A landscape with many valleys, sampled at points; each row gives a point and its height.
From any point a ball takes the steepest step (drop divided by distance) to one of its 2 nearest points. It stops when none of these is lower. Distance is the straight distance between rows; heights are no part of it.
k463: [ 80  80  97  64 104 102 108  84 105 100  77 100  88 120 113  91  90  94
  96  44 100 107]  (h 7.73)
k983: [ 94  87  85  92  94 114  77 107  94 104 102  95  98  71  93 104 121 101
  91 108  88  99]  (h 7.60)
k809: [100 101  90 101 100  97  96 107  89  86  78  92  77 125  84  96 106 101
 134  95 112  96]  (h 7.98)
k650: [ 97  84 102  98 116  97 112 100 106  93  95 117  88 113  96  93 107 114
 123  88 111 101]  (h 0.51)
k198: [ 98  90  85  90  86  91  84 103 111  97 105  80 101  90 105  91  88 100
  90 110 107 106]  (h 7.93)
k339: [ 81  89  92  93  99 127  88 108 102  99  95  98  87  99  88  91 102 104
 117  90 101 102]  (h 2.70)
k111: [ 93  89 105  85 116 105 101 116 104  92 101  85 102 123 101 104  85 122
 100 123 111 116]  (h 8.22)
k420: [ 79 101  96  82 105 133 118 103 118  94  75 108 101 114 105  98  87 104
 102  65  86  91]  (h 8.33)
k823: [ 94 106 100 109  79 107  83  93  77 104  97 113  94  99 110  88 100  92
 106 117  82  92]  (h 5.72)
k838: [104 113 101  98  90  98  85  94  95  94  85 101 112 128  99 101  89  78
 101 124 100 103]  (h 4.36)
k261: [104 108  95 121  88  99 111  92 108  96  92 100 115  84 122  88  95 104
  75 103 108 109]  (h 2.69)
k121: [112 115 106 124 111 100  93 125 110 119  98  93  86  88  78 104  95  82
  96 113 107  99]  (h 5.61)
k614: [111 106  75 103 104 124  98 121 100  94 100  84  97  90  78 111 100 111
  65 111 101 100]  (h 3.73)
k686: [ 94  87 111  80 132 111 108 104 113 105  91  97  75 115 119  97  85 116
 117 108 120 121]  (h 3.12)
k193: [ 97  98 119 108 102  82 114  85  81  88 109 109  96 122 120 105  84 118
 122 107 100  90]  (h 5.21)
k997: [112 100  95 127  94  87 106 107 100  99 111  96  98  80  92  90  96  92
  93 102 119 104]  (h 5.67)
k281: [100 103 106  86  80  68  83  67 106  91 118  94 111  93 112  84 103  94
  98  85  81  82]  (h 3.03)
k911: [125 110  90 121  99  88  90 102  93  95  93 104  80 116 100  86 104  85
 108 121 102  93]  (h 7.51)
k348: [ 98 105  78 112  84  93 105 119  76 110 101  72  99  82 116  86 106 123
  78 107 114 120]  (h 2.66)
k828: [121 121  89 116  97 109  82  92  92  82 106  93  85 117  86  86 106  98
 102 130 111  91]  (h 7.19)
k891: [110  99  80 103  92  87  92 102  88  94  84 100  83 123  88  77 107  84
 121 104 102  99]  (h 7.76)
k810: [100 108  84 101  93 149  85 107 102  91 107 106 108  92  78 116 110  99
 101 116  87  81]  (h 4.69)
k48: [118 120  92 102 118 113 107  95 114  88  84 109 116 127  88 114 110  85
  85 110 105 101]  (h 4.24)
k167: [ 89 109 113  91  83  83  88  58 105  97 125 114  86  99 120  82 106  93
 113  76  80  77]  (h 1.29)
k768: [ 81  88  96  79  98  85  90  94 125 107  85 100  87  86  91  84 102  82
  98  54 101 111]  (h 7.06)
k800: [ 92 107  99  88 110 111 104 115 118 105  94  80 103  94 105 108 107 107
 102 102 114 110]  (h 4.29)
k80: [ 99  86  88  79 100  98  92 101  95 107  87 109  96 111  95  97 123  74
 126  81  85 100]  (h 6.17)
k818: [ 96  89  90 103 114 102 109 126  89  97 101  80 101 117  97 112  87 130
  83 105 102 117]  (h 8.38)
k321: [117  98 112  97 117 101 117 103 112 110 105 116 108 113 101 116 103  90
 106  96  98  99]  (h 3.11)
k450: [ 89  75  93 105 110  88 100 114  90 112  94 117  98  91  76 103  98 104
 103  71  94 106]  (h 7.07)
k590: [ 94  88 112  77 110 102 110  90 108 114 115 100 101  99 119  99 107  89
 114  90 113  98]  (h 2.79)
k515: [ 84 106 118 125  80  84 101  91  85 108  99  98 120  75  88 104 111 119
  89  78 111 111]  (h 1.53)
k112: [ 82  74  94  73  99  97  87  98 109 107  94 110  92  90  92  91 125  77
 112  67  97 106]  (h 6.64)
k914: [ 96  77  89 106 109  94  93 104 111  95 102 119 107  99  78 106  95 108
 100  93 100 106]  (h 6.90)
k308: [109 119 111 104 104 105  86 119 103 111 101  81  90  93  84  92 110  90
  99 123 111  93]  (h 5.82)
k775: [106  97 108 105 121  96 127 109 114 118 100 110 106  91  92 110 113  99
 104  85 109 105]  (h 2.59)
k441: [114 105 100 117  85 122 116  99 108  88 103  98 114  97 107 103  85  95
  99 111 111  86]  (h 4.32)
k996: [113 100  91  94  87 102  89  86  71 103 104 121  98 109 128  87 100 102
  99 108  74  83]  (h 6.07)
k93: [127 117 102 106 126  96 116 103 111  97  97 103 104 127  92 113 116  88
 102 110 102 100]  (h 3.67)
k27: [109  90  77 103 112 113  99 123 108  87 123  91  88  96  76 105  92 118
  84 109  98  99]  (h 3.21)
k712: [ 91  82  96  90  99  99  98 111  88 111 113  95 105  75 108 106 111 112
  94  96  87 100]  (h 7.40)
k727: [107  81  99  71 118  98 100 105 118  91  97 104  69 122 109 101  86  98
 120 100 110 106]  (h 3.71)
k816: [102 114  85 102 107 136  85 109 109  92  96  91 106  98  75 111 117 106
  79 116  87  90]  (h 4.26)
k325: [107 111 111 107  99  92 108 113 108  84 104  96 102 110  92 109  82 112
  95 111  86  80]  (h 4.75)
k539: [110 112  95 102  94 115  83  89  95 100 103 116 108  98 104 107 102  93
 107 124  83  92]  (h 5.41)
k172: [109 107  91  97 111  96 100 122 112 102  90  76  91 110  65 106 106  88
 104  99 116 103]  (h 8.29)
k346: [ 83  80  93  78 101 114 114  93 111  96  92 110 100 114 104  96  92 102
  95  45  87  92]  (h 8.07)
k643: [118 112  99 136 109 107 117 100  97 104 104 115 104 102  75 106 100  86
  96 107 111  89]  (h 5.17)
k449: [ 81 106 130 105  92 109  89  76  79 110 102 119 116 107 118 108  84  95
  99 113  84 100]  (h 2.01)
k425: [120  79  78 107 112 103  90 123 108  85 107 101  81 119  86  89  84 109
  86 106  90  95]  (h 2.54)
k256: [100 123  95 101  96 133  76  90 103  90 102 118 109  88  94 110 118  95
  96 116  70  83]  (h 5.08)
k725: [ 92 109  87  88  90 111  97 115 123 108  94  83 105  78  90 111 103  87
  83 105 101 110]  (h 4.47)
k736: [ 93  90 109  86  84 103 114  92 108  95  99  92  92 117 124  83  89  88
 123  81 106  88]  (h 4.93)
k621: [101  83  85  82  82  97  71 104  96  98 109  92  98  88  93  93 100 101
 103 112  83  94]  (h 7.77)
k974: [ 82 100  96 116  81  88  98 112  90 101  99  78  97  74 113  83 107 126
  80  86 104 115]  (h 3.77)
k718: [ 87 101 116 117  89  76  97  88  93  98  96  96 125  91  94 108  96 110
  87  97 109 123]  (h 2.63)
k704: [113 119 108 115  91 105 102  67  83  90  99 130 118  94 122 107  90  94
  95 113  79  89]  (h 4.82)
k811: [ 73 115 102 104 100 101  79 105 113 100  80  87  93  84  95  84 107 122
 101 101 112 122]  (h 4.27)
k691: [ 82  90 115  79 123 116 105 105  94 121  99 103  76 112 131  96  95 117
 102 107 110 122]  (h 2.53)
k471: [108 103  85 101 116  83 103 122 105 104 102  93 110  83  87 110 124 100
  83  91  98 113]  (h 3.80)
k278: [103  82 105  97 108  63  96  71 102  97 108 121  97 118 105  99 104 102
 121  88  99 106]  (h 4.74)
k677: [ 79  87 119  67 118 115  98 106 102 117 100 107  94 120 124 107  87 108
 102 117  92 118]  (h 1.92)
k370: [ 99 112 119 119  96 107 124 109  97 107 109  90 100  77 102 108 109 114
 103 113 118  95]  (h 6.14)
k99: [ 92  78  99 104  89  83  98 113  89 118 112  97  97  80  90 101  97 106
 101  82  92  99]  (h 7.23)
k232: [ 98  88 111  99 103  67  96  81 103  94 101 110 123  95  88 117 117  92
 105  85  95 102]  (h 5.97)
k501: [ 97 104  95  99 101  86 104 122 118 118 100  86 101  75  79 117 103  89
  85  95 101 117]  (h 4.19)
k896: [114  90  88 104 117 101  95 109 108  91  96 115  72 119  85  88  93 107
 111  93  94  95]  (h 1.70)
k894: [111 110  97 122 102  98 117 118 102 110 111  92 103  86  81 117  85 102
  71 114 107 103]  (h 4.39)
k592: [106  97 102  80 109 106 111 108 113 116 108  83 100  99 111  99 120  99
 118 100 118 101]  (h 3.68)
k403: [123 117 100 111 110 118 101 110 105  95 116  94  99  84  82 108  92 103
  72 121  97  87]  (h 4.15)
k825: [108 102 113  95  72  89 101  97  76 104 111  88 106  76 120 104  84 110
  84 114  81  84]  (h 5.87)
k513: [ 88  94 111 111  99  82 105  87 102  70 100 115  88 116 114  89  77 120
 113 104 111 103]  (h 5.51)
k474: [108 101  95  93  86  88  77  70  74  90 104 111 113  94 129  84 114 103
  99 100  75 103]  (h 5.68)
k744: [ 76 110  87 102  96 101  91 126 103 108  80  84  90  92  83  90  96 112
  92  90 102 121]  (h 4.41)
k457: [ 84  88  96  84 112 126 100  96 110 100  86 119  80 105  96  96 103 100
 131  87 105  99]  (h 1.76)
k656: [101  80 109  98 103  69  95  76  88  93 120 119 118 106 105 104 114 104
 107  85  88  99]  (h 5.42)
k538: [110 100  92  87 119  95 124 116 110 119 114  97 107  89 103 122 115  94
  90  99 110 109]  (h 3.18)
k597: [113  90  91 104 118  95  97  96 121  96 111 114 115  89  79 119 101  96
 100  99 110 113]  (h 6.72)
k659: [ 87  89 107  94 113  95 117 102 105 111 103 103  95  98 109  99  98 105
 106  80 106 100]  (h 1.74)
k706: [121 110  89 101 115 118  93 111 100  93  96  85  85 123  92  93 119  99
  94 122 117  98]  (h 6.67)
k373: [118 128  97 100 110  98  95  91 107  85  82 108 109 144  93 106  87  82
 101 121  99 107]  (h 4.83)
k708: [ 79 102 102 105 102 114  80 102 104 106  96  95  99  89  84  97 116 112
 114 103 105 109]  (h 3.49)
k584: [ 88 113 105  97  93 100  92  57  96 104 124 124  88 108 123  80 111  85
 127  91  97  91]  (h 3.06)
k21: [103 104 122 116  78  91 116 107  71  93 110  88 111  84 119 113  85 115
  87 117 100  86]  (h 6.03)
k667: [ 83  98 129 101  93  95  92  75  85 118 107 110 129 100 108 109  92  76
 102  94 100 106]  (h 3.04)
k567: [103 103 116  96 105  97 116 100 108  92 106 108  97 123 112 107  77 108
 111 101  85  85]  (h 4.95)
k904: [108  91 113 107  87  97 107  90  73 108 116 103 113  87 116  99  90  95
 101 107  83  82]  (h 5.64)
k244: [112 112  83 115 100  98  99 101  87  96  93  92 102  76 112  84 106 114
  71 112 112 116]  (h 0.79)
k416: [100 103 106 116 100  96 110 124  99 101  94  94 106  91  79 109  76 112
  84 103  92  98]  (h 4.56)
k356: [109  95  97  76 106 103 117  99 117  94 104  98  75 126 126  87  98  95
 129  98 107  91]  (h 4.28)
k812: [114 110  88 103 106  96  99 114 106  87  84  83  77 117  71  93 115 100
 117  97 122  92]  (h 8.15)
k138: [115 109 108 128  98  94 110 104 114 110  96 106  93  93  94  93  91  80
 101 108 107  90]  (h 5.43)
k845: [ 88  97 107  74  88  94  95  91 112 107 100  94  88 114 109  88  94  78
 119  80  90  80]  (h 5.39)
k793: [ 79 112 110 129  78  93  99  96  89 105  87  91 101  79 107  80 106 118
  80  79 104 102]  (h 2.83)
k46: [ 75  81  90  68 102 100  99 101 125  92  75 101  83 101  97  90  93 101
  91  52 100 116]  (h 7.39)
k586: [ 97 109 120  97  86  84  89  78  94 105  92 105 122 116 103 109  87  69
 108 116  97 106]  (h 3.87)
k421: [109  93  92 108 104  81 104  85 116  97  93 113 124  91  93 103 116  90
 101  94 107 111]  (h 6.40)
k971: [ 70  98 135  78 104 112  88  83  89 114 104 106 104 110 115 109  80 103
 109 110  95 113]  (h 1.03)
k861: [ 97 104 117 121  93  95 132 113  88 104 109  85 113  91 113 113  88 114
  89 104 116  99]  (h 6.19)
k834: [101 109 111 107 103  82  95  64  99  95 114 127  90 113 113  94 107 101
 128  98  95 100]  (h 4.09)
k730: [116 104 109 115  99 107 119  87  89  95 105 125 110  95 130 103  85 106
  81 119  86  78]  (h 4.33)
k288: [ 95 103  99 105  98  84  95 105  83 102  89 100 126  90  92 119 105 107
  81  99  87 113]  (h 3.40)
k903: [116 118 100 118 103 125 120  98 102  88 107  99 117 111  88 117 106  93
 102 112 108  84]  (h 4.78)
k428: [ 94  83  84 102  91 108 105 128  80 102 105  76 103  94  98 105  89 116
  93 111 116 108]  (h 8.51)
k399: [115 115 110 119  91 110 123  81  99  86  96 103 119  87 120 100  94 103
  81 110 105  89]  (h 3.72)
k700: [120 112  99 127  97 108 119 100 101 109 111  94 104  65  97 103 115 102
  97 103 125  98]  (h 5.95)
k230: [ 89  85  97  68  96 108 109 100  99 107  99 101  89 109  95  96  99  83
 131  74  92  83]  (h 5.73)
k169: [100 102  97  87  75  88  80  75  95  95  98  96 123  92 118  85 112  81
  95  88  82  98]  (h 4.46)
k203: [125 120  91 100 105 105  92 114  90 106  98  73  87  99 100 102 123  88
  92 124 107  94]  (h 6.16)
k405: [ 86 104  95 100  95  96  97 120  89 107  81  86 112 104  88 106 107 101
  85  98  94 112]  (h 3.86)
k882: [ 98  89  93  86 105  88  90 119 109  95 102  77  94 104 104 101  78 112
  94 120 113 119]  (h 8.09)
k341: [106 106 114 113  80 106 106  70  74  95 120 122 111  89 120 103  94  94
 108 100  88  77]  (h 5.29)

For each start below, name the point where the ball stops.
k112 -> k971
k198 -> k167
k861 -> k244
k416 -> k650
k597 -> k167
k823 -> k650

Call two points neighbours if one is among the 2 nearest of the other. Go from one point of each pair to the other, from neighbour to neighbour, staying as low as possible. Name the highest point that can't be avoided.
k515, k244 -> k974
k138, k167 -> k996
k971, k775 -> k373
k515, k650 -> k744
